A landscape with many valleys, sampled at points; each row gives a point and its height.
A ball rolls from a point to whichever of its 6 nearest points has the largest drop for the distance, and stops where none of them is lower. Distance is the straight distance between rows; heights are no part of it.
<229> h=487: [-27   6  -5  37 -13   4  -6   0   3 -22 -13  11   8   1  12 -11   4   1
  -4  16   8  -2 -35 -22]
<336> h=481: [-12   1  -4  41   0  22 -24 -13   2 -36 -19   7   5  10   6  -8  -6  13
  -2  13 -12  -8 -37 -27]
<1599> h=630: [ 12  19   3  -9   1 -13  -6   9  -8   3 -21 -12 -21  -5   6  29  -4   8
  38  23  33 -12  10 -17]
<1280> h=442: [-21  23  14  24 -12  15  -6   6   0 -33 -29   5 -17   3   8  15  -1  15
  31  26  14 -15 -17 -32]
<814> h=122: [  5  22  -9 -13  -5 -14  -6  16 -15 -11 -27 -18   0   0   1   1  -9   0
  23  24   0  17  12 -22]
<12> h=304: [ 20 -26 -13 -27   3 -15  20   9 -10  23  30  -5  11  -4  -2 -18  -3  -9
 -19 -32 -17  24   8  19]
<231> h=236: [  0 -38  34   5  22  11  -5 -26  25  -6   6  17   3  -3 -25 -19   6  -4
 -23 -21 -35 -14 -15  27]
<713> h=486: [ -6  20   4  -2  -7   0   6   4 -12   4  -9 -15 -17   8  -2   4  -8   4
   3  -3  31   4  40  -6]
<1202> h=451: [-12  42  15  13 -12 -11 -15  21   0 -42 -46   4   0  -9   3  14   5   9
  43  42   7  -5 -19 -29]
<4> h=435: [ -9  28   6 -10   4  15   8  -1  -2   3  -9 -24 -18  18  -4  10  -2  -3
  -1 -24  24   4  55   6]
<1107> h=300: [ 28  -2   5   5   3  13 -14  -4 -15 -19 -25  -7  20  -3 -23 -36   3  16
 -20 -20 -40  19   4   6]
<71> h=405: [ -9  -2  47   0  -1  -1  13  -5  12   7   3  26  -4 -14  -6 -29  16 -17
 -23   1 -29  -6   0  64]
<1490> h=472: [  5  -7 -15  11  -2  -2 -16   1  15  -6  10  13   1  -5  14  36  13   5
  19  30   7 -22 -42 -33]
<423> h=376: [-10  -5   7  35   5  28 -14 -16  13 -30  -2  10 -22   9   8   8   9   2
 -10   3  13 -21 -26 -23]
<1053> h=273: [-26   3  14  33  -3  26  -4 -10   9 -26 -11   8 -30  19  19  19  -4   5
  19  17  28 -30 -25 -13]
<1418> h=280: [ 21 -20  -2 -11  13   1  -2  -3  -5   4  19   4  10  -9 -25 -16   1   6
 -30 -39 -24  13   8  19]
<194> h=391: [ -3   2   2 -19 -20  -5  18  27 -31  10  -7 -48  -2   2  21 -20 -30 -22
  23   2  -9  32  20  -5]
<157> h=662: [ 38 -11 -17 -22  31  -6  -5  13   5   8   4  -3 -11 -13  -2  44   8  19
  43  33  19 -34 -14 -22]
<1879> h=469: [-19  29  14   2  -5   2   9 -11  -4 -13 -22   5 -24  20  18  41   4   7
  43  -1  44 -13  56  -4]
<1573> h=410: [-20   5   0  34 -11  10   0  -1   5 -15  -9   9  -6   9  12   9   4   5
   3  16  17 -12 -30 -22]
<132> h=484: [ 20   6 -34  -6  -4 -25 -11   3 -10   1   8  -6  31  -1  -3  -3  -2   6
  -3   7 -30   9 -23 -20]
<1774> h=407: [ 14 -16 -30 -14  -7 -21 -10   7  13  11  23  -1   3  -6  -4  34   4   1
  -8   9  -2   9 -15 -25]
<1777> h=373: [  1  15  15   3  -4  -1  -3   1  -7  -8 -12   3 -27   8   8  46   1  12
  31   8  41 -18  16  -4]
<809> h=267: [ 29  -2  -1  -9  -1   6   1   5 -34 -15 -22 -23  22  -5  -6 -42 -10   2
 -14 -23 -39  40  13  12]
<1371> h=530: [-21  26   8  -2 -11   1  11  14  -7  14   8  13   9  -6  -5 -27   0  -3
 -13 -14  16   5  13  20]
<711> h=597: [  3   2  -8 -20  -1 -34   4  19 -23  25  -5 -24  -4  -5  18  16 -14  -5
  38  32  32   1  12 -13]
<1066> h=315: [-25  19   6  -1 -11   5  11  -9  -1  26  10   3 -14  17   8  16   0  -3
  -3 -21  39 -14  35   3]
<183> h=311: [ 17 -16  34  -9  25  21   1 -25  18   8   6  -1 -15   6 -35  -7   6  -9
 -38 -36 -30 -11  18  34]
<765> h=362: [-45   9   9  48  -3  15   8  -7   9 -17 -15  11  -8   4   9 -25  -6   3
  -3  21  30 -14 -16  -4]
<1501> h=408: [-45 -10   4  41   4  14  -1 -14  26 -21  -1  20  -3   6   0 -41   1  -7
 -23  20  15 -16 -32  19]
<362> h=307: [ -6 -46  -3  30  16  13  -9 -26  25 -14  14  21  20   1 -13 -22  -8   3
  -9 -17 -32   0 -32  -2]
<1538> h=329: [  5   9  -2   3  -3  11   1  -4   4   3  -6   0 -11   4  -4  15   4   6
 -13 -16  18  -5   7  -5]
<369> h=203: [ 15 -16 -17 -21  -5 -24   8  20 -25  24  11 -41  -3   9  13  11 -25 -21
   8   8   2  12  -1  -9]
<1171> h=274: [ 47 -13 -11  -8   6   1  -9  -7 -15 -12  -6  -6  39   7 -18 -31   0  11
 -15 -30 -53  21  -9   4]
<162> h=360: [ -3 -25 -14  -2  -6   1   2  -6   8  17  30  14   1   1  -8   8   3   2
 -22 -27   3   8   8   2]
<1423> h=346: [ 24  10 -15 -12   0  -8 -11   4 -29 -16 -13 -28  14   5 -11 -13 -14   2
 -11 -11 -33  21   1 -12]
<1182> h=422: [ 34 -28  16  -5  -2 -10  -2 -12   0   0   8  33  29 -29 -10 -50  22   4
 -20  -6 -49   4  -4  43]
<805> h=292: [  5 -14  -9 -23 -12  -7  23  13 -34  35  21 -23   6   9  18  -8 -21 -19
  -2  -5  15  24  17   3]
<1735> h=483: [  0  18  18 -26   7  13  27  -2  -5   4   0 -29  -3   7  -5 -14  -6 -17
 -16 -21   8  11  62  30]
<264> h=625: [ 26   4 -18  -5  17  -6 -21   7   9  -9   5   1  15 -17  -2  31  13   7
  24  44  -4 -35 -34 -35]
<740> h=358: [  8 -39  56   5   0  -6   7 -21  12  -4   8  36   5 -14  -7 -36  16  -8
 -16   6 -48  -4  -6  63]
<195> h=746: [ -3  30   6  -8   0 -23  -5  22   0 -16 -43   0 -12 -10   7  26  -1  15
  58  41  32  -6  10 -13]
<1479> h=357: [  8 -28   9 -16  13   3   8  -7  19  19  43  15   3  -7 -24  -4   9   0
 -33 -37 -14   6  11  29]
<401> h=571: [-33 -13 -25  27  -5  -2  -6  -7  12 -22   4  20  29   1  13 -18   7   3
  -4  21 -17   4 -47 -16]
<1708> h=700: [ 21 -12   7  -6  10   0 -10   4  14   0   8   2 -25   0   1  59   2  17
  42  25  29 -43 -20 -14]
<1516> h=478: [  7 -16 -26 -13  -8 -24  -1   5   5  27  34 -13  -3   4  11  33  -5   1
  -2   3  22   4  -2 -14]
<128> h=364: [ 26  -8   9  -6   2   2   4   9 -28  -4 -14  11  34 -24  -8 -51  13   8
 -21 -11 -45  19  12  28]
<1276> h=399: [ 12 -27   2 -17  28  10  14 -13  33  27  40  11  -6  11 -19  19   0 -22
 -32 -48  -5   2  36  26]
<1362> h=234: [ 22 -20   0 -31  -1   8   9  17 -28  12  -9 -57 -24   9  14   6 -33 -21
   6 -10 -26  18  15 -10]
<575> h=227: [ 10   3  45 -13   3  10   3  -7  -5 -12 -20  10  -6 -17 -23 -37  18   2
 -13  -1 -41   3  18  51]
<167> h=158: [ 38 -41 -21 -20   7 -13   3   6  -7   8  26  -3  31  -2  -8  -5 -14   2
 -12 -25 -37  34   2   6]
<1006> h=332: [ 12  -6   2 -23   4 -11  14   8 -25  16   0 -50 -15  14  15  12 -29  -8
  16   8   1   6  22 -13]
<761> h=426: [ 14   3   8 -12   9  15   1  -2 -10  -1  -7 -18 -13   8 -19  -8 -11   4
 -22 -30  -8   2  28  15]
<794> h=384: [-23  33  17  12 -19  17   0  -2  -2  -9 -15  -3 -23   5   1   6   1   9
   2  -1  28  -5  12  -7]
<1857> h=396: [-34 -19  -7  39  11  16   0 -27  25 -32   3  16 -11  16   1 -29  -7  -5
 -17  23  25 -12 -29   0]
<1376> h=737: [-10  20  -1 -10  -9 -26   6  11 -16  16 -12 -10 -10   4  14  23  -1   6
  30  14  36  -5  22  -1]
<832> h=403: [-10 -16 -17  30   3   6 -14 -19  15 -15   6  17  20   2   2  -9   0   4
  -5   0 -28   5 -42 -14]
<719> h=440: [ -8  19  -3  19  -1   3 -23   0  -6 -19 -28   0   7   2   0  -6   7   5
   1  16 -26  -4 -23 -26]
<1776> h=648: [  0  -5 -33   0   8 -17 -20  -2  36  -7  17  20  35 -19  12  34  14   4
  14  48 -28 -18 -50 -33]
<572> h=283: [ 21  -1  15 -14   3   8  -1   5 -12  -3 -12   1   1  -7 -28 -41   1   9
 -19 -26 -32  21  20  31]
<600> h=152: [  0 -18  -9   4  -3   6  -7 -13  22  11  35  13 -16  13   2  49   5   1
 -10 -20  25 -16   1  -6]
<549> h=291: [ 33 -13 -14 -12  12  -9 -12   1 -15   1  -1 -30   0   6  -8  11 -18   1
 -12  -6 -23  19   3 -13]
<1110> h=309: [ 37 -21 -22 -31  15 -15  -4   6  -5  12  19 -33 -11   1   0  29 -19 -18
   9  10  -2   1  -3 -21]
<22> h=147: [ 25 -30  46   3   8   7  -9 -21  10  -9  -5  15   4 -11 -29 -39  12   6
 -20 -18 -50  -7   0  40]
<1845> h=265: [-21  20  45   4  -3  21  -1  -3   6 -18 -29   1 -11  -8 -18 -44  11   5
 -14  -8 -26  10  17  33]
<547> h=540: [ 13 -17  -7  12  16   8 -26  -5  13 -24   6   2 -16   2   4  31   1   8
  -3   5 -19 -14 -31 -33]
<724> h=413: [-11  37  34 -19   9   8  19 -10   7   2 -11 -14 -13   3 -20 -11   7 -12
 -17 -17 -10  11  55  54]
<904> h=437: [-37   2  32  13  -1  15  11 -12  17   5   2  22   2  -7  -9 -43  10 -12
 -24   7 -10 -11 -13  49]
<548> h=331: [ 23 -21 -24 -17  -4  -9   5  -1 -18   7  18 -10  11  -1  -9   2  -6  -4
 -18 -13 -13  21  -3   0]
<365> h=45: [  0   7  12  16   6  16 -12  -8   7  -8   0   0 -29  19  10  45   2  10
  12  -4  29 -35  -1 -14]
<953> h=429: [-39  21  12  26  -9  20  -5   1   2 -28 -35  15  -3 -10  -2 -32   6   5
   2   1  -2   9 -12 -11]
<159> h=301: [-13 -20   0  19  -5   5  -7  -9  22  -9  16  14 -11   6  13  36   6   2
  12  11  21 -22 -32 -20]
<287> h=541: [ -5  27  -5   2 -14  -5  10  22 -25  -1  -9   3   9 -11  -3 -32  -5   3
  -5  -5   7  33  11   2]
<497> h=245: [ 17  -9  -2 -24   4   0  11   4 -20  -1  -6 -47 -20  19   9   8 -34 -10
   7  -9  -8  19  27 -11]
<567> h=369: [ -7  13  11 -27 -10   1  24   6 -15   4 -10 -51 -16  20  13  -4 -29 -16
  23  -6  13  30  44  -3]
<1670> h=480: [ -4  10  -3 -20 -13 -12  19  17 -29  12  -9 -30  -7  10  15  -4 -24  -7
  14   1  17  14  26   3]
<1730> h=367: [ 21  -6  24 -15  20  17  17 -12  -1  16  18   3  -4  10 -17 -10  -3 -14
 -35 -30  -8   5  30  35]
<1330> h=624: [ 14  10  -2 -18  -4 -14   4   8 -19  11  -6 -19 -20  14   9  31 -16  -3
  22   9  34   2  33  -3]
<1661> h=534: [-43  20  -9  39 -27   0  10  15   7  -9 -11  18  19  -8  10 -23  11   1
  -1  25  13  -2 -38 -13]
<73> h=277: [-10  16  26   3  -2  13   0   4   0  -9 -18  12   8 -18 -20 -50  15   8
 -11  -9 -22   7   4  27]
<1389> h=441: [  2  26   0 -15  -9 -13   3  15 -20  -9 -19 -28  -8   2   7   3 -22   0
  29   9  13  27  31 -14]
<1247> h=398: [ 11   1 -13 -19  -3  -6  -6  17 -20  -1  -9 -27 -16   3   2   9 -19   0
   2   7   3  17  12 -12]
<1579> h=110: [ 24 -16  -4 -24   4   6   8  16 -28   5  12 -15  12   2 -10 -28 -11  -1
 -18 -25 -21  27   9  17]
<1771> h=365: [-18 -19  -8  20  -7  -2  -1  -9  20   0  15  18  -2   3  -1   6   5   4
  -9 -13   8   0 -28  -9]
<1775> h=409: [ 23 -36 -30 -33   5 -10   6   5   3  30  42 -10  -6   8   0  17 -20 -10
  -7 -22   0  19  12  -2]
<144> h=526: [ -5  26  25 -17   5   6  24   2  -6  29   9   0  -1  -8  -9 -22  11 -26
 -24 -11  -2   1  49  59]
<1873> h=479: [  1  22   4   0  -1  11  -4  -5  -9  -8 -11 -17 -27  19   1  31  -6   8
   7 -22  29  -8  35 -11]
<1772> h=514: [-11   0 -13  -7  -8   5   7   3  -4  19  13  10   7  -5  -5 -11   8   1
 -14 -22  -1   7   3  13]
<40> h=290: [-46  -2   3  36 -14   8   6 -10  18   0  13  17 -12   6  23  -2   9  -3
   0  11  44 -19 -16 -11]
<906> h=374: [ 13  -7 -28 -21  -1 -28  -4  10 -10  16  20 -18  19   1  -2   8  -1  -4
   5  10   0  20  -7 -12]
<900> h=423: [ 32 -18 -10 -16  19  11   6 -16  10  15  29 -12 -17  12 -12   9  -7 -10
 -30 -38  -1  -4  22   3]
<1425> h=676: [ 20  14  -4  -9   4  -8 -20  21 -10  -3 -24 -10 -15  -4   2  27  -2  10
  26  28   3 -12  -3 -30]
<1768> h=507: [ 20  20 -13 -14  -7  -1  15  21 -32  -4 -11   3  43 -19  20 -63   9  -7
  -8  -1 -35  35   4  26]
<1586> h=417: [  8  -1   3 -27   1   5  20   8 -18  16  19 -29 -10  13  -3   2 -18 -10
 -18 -24   8  10  30  12]
<812> h=585: [-10 -12 -27  35   4   7 -16 -16  19 -38   4  18  26   9  13   4   2   1
   3  31 -25 -14 -61 -25]
<1213> h=482: [-28  -9 -25  34  -8   7  -2  -8  20 -20  -4  22   5   9  18 -10   1  -3
   2  27  14  -8 -53 -18]
<1275> h=319: [-31  27  21  20   3  30  -1  -8  17 -16  -9  15 -23  20  17  18   1  -3
  18  -4  32 -22  32  -3]
<77> h=549: [  6  -7  -9  -8 -12 -22  -7   4   4  25  21  -3 -10   4  10  48   9   4
  21  10  36 -16   1  -9]
<1680> h=174: [-12  -4  16  14   6  17  -6 -26  16   4  15  11 -17  11   1  10   5   0
 -20 -20  16 -18  -9  -1]
<1626> h=611: [ -3 -21 -25   7  -6  -2 -11  -4  19  -1  26  20  36  -6  -6   6   6   5
  -4 -13 -31  14 -35 -15]
<685> h=506: [  1   9  -6 -23 -12   2  19  24 -25  13   8 -15  13  -6  14 -37 -12 -10
 -16 -16   3  25  22  23]
<931> h=542: [-14  19 -22  13 -21 -12   1  11 -15  -5  -2  16  36 -15  -5 -24  14   7
  -5   5 -23  19 -27  -9]
<1407> h=143: [ -9  40  -6  13 -14  -7  -7  13  -6 -16 -42  -2   4  -8   0   7   5  11
  16  26 -12   4  -4 -27]
<318> h=567: [  1  -7 -22   5  -7  -8 -15   0   7   3   3   6  14  -8   4  20  14   2
   2   9 -13  -4 -27 -28]
<1818> h=404: [  7   7 -14 -13 -10 -13   5  17 -26  10   1  -7  15  -2   1 -14  -4  -2
  -6  -9   0  23   0   1]
<1312> h=293: [ 16  -9 -14  -9   6 -10 -19  -2  -4  -4   9 -11 -15   3 -10  30  -1   5
  -7  -6  -3  -1  -6 -12]
<346> h=109: [ 24 -45  31 -12   3  -9   2 -10  21   4  28  43  20 -25  -9 -34  23   2
 -17 -11 -50  17  -3  54]
<781> h=584: [ 17   6  -9  -8   8 -22  -3  17   5  16 -20   8   0 -24  14  26  13  15
  67  46  35 -27 -11 -20]
<1372> h=505: [  1   6 -14  12  -9  -9   5   6 -15   2  -8  19  42 -17  -9 -47  15   4
 -12  -3 -28  20 -11  11]
<974> h=401: [-25 -49 -11  33  13  13   6 -24  40 -14  23  27   3  11   2 -15 -12   1
 -10  14   6   3 -33   2]
<1011> h=622: [-16  37 -15  10 -11 -23 -10  20  -1  -5 -24   9  38 -15  20   8   5   2
  30  54   6 -10 -29 -31]
<1388> h=393: [ 19  10  -1  -3   7   4 -13  -3 -10  -8 -12 -10 -11  -1 -12  -3   0  11
 -24 -27 -18   9   6  -8]
<763> h=452: [  9 -16   3 -22   5  -7  29   3  -2  28  43   6   4   1  -7 -11  -2 -17
 -28 -24  13   9  31  41]
<1821> h=518: [ 16   5   7 -31   5  -9   3  12 -14   2 -18 -37 -35   9   5  35 -26   0
  36  14  24  -9  35 -12]
<1288> h=427: [  8  -8   0 -18   4   5   1  -5   0  13  21 -12  -8  15 -13   5 -11  -2
 -28 -29   1   2  18  12]
<397> h=382: [-34  25  21   6  -5  16  14 -10  10  16   9  15  -9  -7  -4 -19  10 -15
 -21  -9  16 -15  17  27]
<221> h=75: [ 22  15  16 -24  26  -7  13  20  -1  -8 -36  -9 -15 -13  10  28  -3  15
  79  35  36 -15  27  -6]
<450> h=455: [ 48 -33 -20 -13   7 -13 -10  -9   1  -3  13  24  73 -10 -13 -27  -2  11
 -12 -23 -57  21  -3  11]
<1493> h=65: [ 23 -22  -7 -33   1 -11  19  15 -25  25  19 -46  -3  10  16   8 -33 -27
   2 -11 -16  16  -1  -4]
<291> h=621: [ -6   6 -23  -2 -21 -20  -5  14  -1  17   2   3   8  -1   7  16   4   3
   5  10  17   5 -11 -11]
<1763> h=561: [ 25   5 -23  -3  10 -11 -19   9  -8  -9  -6 -15  17   2  -8  14   4   2
   1  20 -23  -8 -22 -32]
<1231> h=436: [ 14   2  -7  15  -6   0 -20  -1  -2  -6   1   3 -17   5  -1  27  10   6
   5   4   4  -6 -20 -27]
<1117> h=517: [ 16 -11 -42 -15   4 -30 -20   5  20  10  18  10  34 -13  -2  34   3  -2
  14  31 -19  -3 -27 -29]
<1839> h=539: [ -6  31 -10   1 -12 -23 -12  20 -16  -3 -28 -11   0  -5  10  13  -2   7
  31  29  24   8   6 -18]
<149> h=150: [ 22 -10 -24 -15   2 -15  16  20 -23  15  15 -23  23   3   6 -20  -8 -12
  -3  -7 -14  25  -4  -3]
<1794> h=523: [ 20  -9 -11 -17   4 -20  -4  18 -13  14  -5 -20 -11  -8  14  26  -2  -5
  25  19  18  -7  -2 -21]
<247> h=136: [ 42 -25 -16 -11  15  -5 -11 -12  -9  -8   4  -4  15   7 -24  -6  -8   9
 -19 -23 -37  22  -5  -5]
<1784> h=406: [ 30   0  -1 -28  12  -8  -1  12 -20   2  -6 -47 -24   5  12  31 -23  -5
  30  17   6  -5  13 -26]
<1826> h=438: [-30  15   1  20 -20 -15  12 -11   9  20  -7  24 -11  14  27  39  12  -1
  28  18  61 -25   3   2]
<1292> h=568: [-28  24  -8  25 -26 -16  -2  15   1  -2 -20  15   9  -6  20   9   5   5
  33  31  26 -16 -26 -20]
<1855> h=473: [  6   8   0 -24 -10   8  16   5 -19   8   3 -23  -3   5   6 -22 -17  -8
 -11 -15   7  21  38  22]
<1300> h=554: [  6   3  -9  10   5   2 -26  -8  -2 -17  -4   1   3  -4  -4  22   3   9
  -6   0 -28 -12 -27 -25]
<504> h=383: [ -7 -19  18   7  -5  11   0  -8   9   4  14  23  16 -16 -13 -33  18  -1
 -26 -15 -24  -1 -18  23]
<608> h=488: [ -3  32 -12   8 -11 -15 -16   9  -7  -6 -20   5  26  -9  10   9  13   7
   9  29  -9  -3 -27 -32]
<1706> h=387: [  8   3 -14  10   1  -4 -10  -5 -10  -7 -11   0  25 -12 -11 -12   0  10
 -19  -8 -33  16 -19  -9]
<373> h=390: [-53  19  16  32   5  26   5 -11  12 -32 -20  12 -12  11   1 -40  -3  -6
 -13  18  28 -11  -8   6]
<442> h=216: [-30 -15  -4  21  -9  11   6 -20  35   6  23  21 -10  19  27  27  10   3
  -1   0  41 -20 -20  -2]
<322> h=142: [ 14  10 -16 -11  -6 -31  -7  23  -4  16 -21  -7   1 -11  12  13  -1   9
  44  44  33 -14   5 -16]
<380> h=489: [-26  24  -3  19 -23  -7  -3   3   3  -1 -16  15  -2   4  21  13   4   9
  22  14  35 -12  -4 -15]
<1295> h=208: [-24  -8  -2   4  -3  12  15 -17  26  23  36  18  -9  13   7  25   5  -9
 -11 -18  29 -13  20  11]
<944> h=204: [-16  20  21   8   6  33   4 -20  17  -7  -3   5 -23  14   3  15   5  -5
  -8 -20  17 -22  24  -3]
<648> h=282: [-34   6   7  11  -8  14  11  -7  12  16  14  18 -10  -1   8  -7   7  -6
 -18 -11  17 -18   3   6]
<502> h=673: [  1  12 -17   0 -11 -25 -10  18  10  10  -9  11  22 -15  15  20  12   5
  28  42   7 -19 -24 -31]
<326> h=102: [ -5 -12   9  24  10  12 -14 -12   5 -16  -3   9   9  -1 -13 -28  13   0
 -21 -16 -31  -5 -27  -8]
<998> h=386: [-42  26  22  28  -7  13  17 -11  12   2 -13  20 -16  18  28  20   0  -1
  32   8  53 -29  29  -1]
<1409> h=375: [  7 -25  35  -7  16   1   9 -15  15   6  29  26   0  -9 -11 -23  18  -4
 -29 -20 -36   5   4  52]
<772> h=281: [-21  -2  -3  23  -1  15  -7  -5   6  -6  -6  17  10  -9  -2 -31  11   0
 -20  -3 -19   0 -23   0]
<65> h=678: [  6   9   8 -24  12 -23   8  23 -10  -6 -28 -29 -22  -7  16  15 -13   4
  65  38  25  -1  28 -19]
<512> h=431: [-26  24  -5  20 -19   5  -2   6 -10  -8 -16  14  16  -9  -3 -19   6   4
 -10   3  -6   5 -18  -8]
<708> h=415: [-15   2   9  -5  14  14  16  -7  16  19  19  17  -4  -4 -16 -12   8 -14
 -27 -24  -1  -4   5  33]
<210> h=95: [-22  16   1 -13  -9   0  22   3 -18  33   4 -12   2  13   6  -6  -2 -10
   1  -8  43   8  53  26]
<1474> h=54: [-21 -41   9   6  16  13  14 -19  43  15  33  30  -3  -5  -4   0   4  -8
 -18 -24  -6   0 -13  25]
<1612> h=389: [-37  16  27  23  11  28   1 -10  13 -16 -15   3 -20   3  -4 -32   6  -8
 -10  -1   7 -16  -4  12]
<1635> h=303: [-23 -45   4  19  15  14   2 -20  36 -11  20  34  17  -8 -10 -21  -3  -5
 -16  -7 -17   7 -28  13]
<1734> h=279: [ 19  -2 -18 -10  -6  -2  10  12 -28   4  -3 -13  19  -4  -4 -27 -12  -1
 -13 -13 -20  29  -2   5]
<618> h=249: [ 20 -17  14   8  17  12 -18 -18  -2 -12  -9   7   8 -10 -27 -20   8  13
 -25 -29 -42   7  -6   6]
<241> h=604: [ 13 -27 -34 -19  -1 -22  -8   3  24  17  29  13  -5  -7   9  60   8   4
  35  24  19 -12 -18 -15]
<1571> h=184: [ 14  -6  -3  -5   1   7 -15 -10  10   0  14  -7 -28  11  -2  51   2   5
  -5 -15  17 -20   1 -12]
<799> h=248: [ -6 -34  -3   4  10   6  -8 -18  23  -2  25  16   1   0  -8  10   9  -3
 -20 -29 -15   0 -22  -4]
<266> h=439: [  2  13   2 -24  -7  -5  17  17 -28 -20 -25 -44 -10   7   3 -28 -21  -7
  14  -2 -15  50  28  -3]
<408> h=647: [ 22  17 -13   0  10  -7 -25   5  -8 -24 -25  -4  -7 -10  -1  22   3  11
  18  25 -22 -12 -21 -39]
<1616> h=322: [-27  24  33   4   9  25   6  -9   7  -9  -7   4 -18  -1 -17 -28  10  -6
 -28 -14  -9  -7  26  36]
<160> h=425: [-21  34  15  -3  -3  12  12   5  -7   8   1   1 -12  -4  -7 -23  -1   4
 -22 -18  19  -3  24  24]
<64> h=445: [  6  -2  20 -21   5   2  17  -1  -3  20  22   5  -1 -11 -13 -29   6 -11
 -38 -24 -10   9  27  43]
<1429> h=366: [-41 -14  14  20  -7  15  16 -23  20   0  13  23  -2   3   2 -28   6 -11
 -19  -2   7 -11 -13  22]
<1200> h=613: [ -8  19  -3  17  -7  -7  -5  15  -2  -4 -24  13  -6 -10   6  28   3  11
  37  34  16 -19 -18 -27]
<417> h=529: [ 20  -9 -17 -20  -1 -32  -2  18  -1  23   0 -19   0 -16  16  23   3  -2
  44  36  35 -17  -2 -19]
<1042> h=247: [ 37 -29  21  -8   6   0  -3 -12   2  -3   1  14  23 -17 -27 -41  21  20
 -21 -26 -48   9   3  31]
<1403> h=368: [-29   1  13  44  14  30  -3 -23  12 -35  -9   9 -22  22  13 -18  -4  -4
 -15  17  25 -22 -17  -2]
<750> h=465: [ 26  -6  -8   9   7   0 -30 -19  -2 -20  -4   4  30   3 -16   6   4  16
 -13 -11 -57   2 -27 -17]
<468> h=544: [  1  28   0  -7 -15 -14  -8  13 -11 -15 -24 -19 -24  -3   4  25 -11   6
  35  12  21   7  19 -15]
<1290> h=562: [  2  24 -10   9 -13 -29  -1  19  -2   7 -27   9   3 -20  14  23  10  14
  57  50  37 -20 -12 -12]
<1336> h=55: [  1  -5   8   9  13  26  -6 -21  13   7  12   8 -24  25  -8  37   4  -6
 -11 -31  16 -27  20  -1]
<722> h=418: [ 11 -22 -18  -6   0  -4   2  -1  12   9  29  15  21  -9  -9 -10   7   0
 -16 -23 -17  23  -8   9]
<1399> h=258: [ -3  -9  32   6  18  27  -6 -16  14 -10  -7   0 -16   0 -22 -25   5   0
 -31 -26 -32  -7   0  28]
<1447> h=485: [  9  14  -5  -4  -8 -13 -16   9 -15   3 -19 -10  -4   1  -5  12  -1   9
   2  -2   5   6  -4 -16]
<1685> h=402: [-29  13   7  14 -18   7  -5  -6   3   8  -7  11 -11   0  19  20   1   3
   6   7  38 -21  -4  -9]
<958> h=430: [-12  21   8  -6   5   8  29  -5   6  37  18   3  -2  14 -10  -4   6 -27
 -14 -21  16 -11  54  38]

Where does a ball stop that starts at each point below?
<380> => <365>
<1501> => <365>
<1826> => <365>
<397> => <365>
<1735> => <22>

Call two points neighbours if one is among the 6 nearest of the other. Go from one point of each pair to the other, from neighbour to neighbour, staying as low as possible. Name the highest point that can't be avoided.
<365>, <210> => <1066>
<814>, <210> => <1247>
<221>, <346> => <1821>
<326>, <346> => <618>
<247>, <1493> => <167>
<1579>, <1493> => <149>
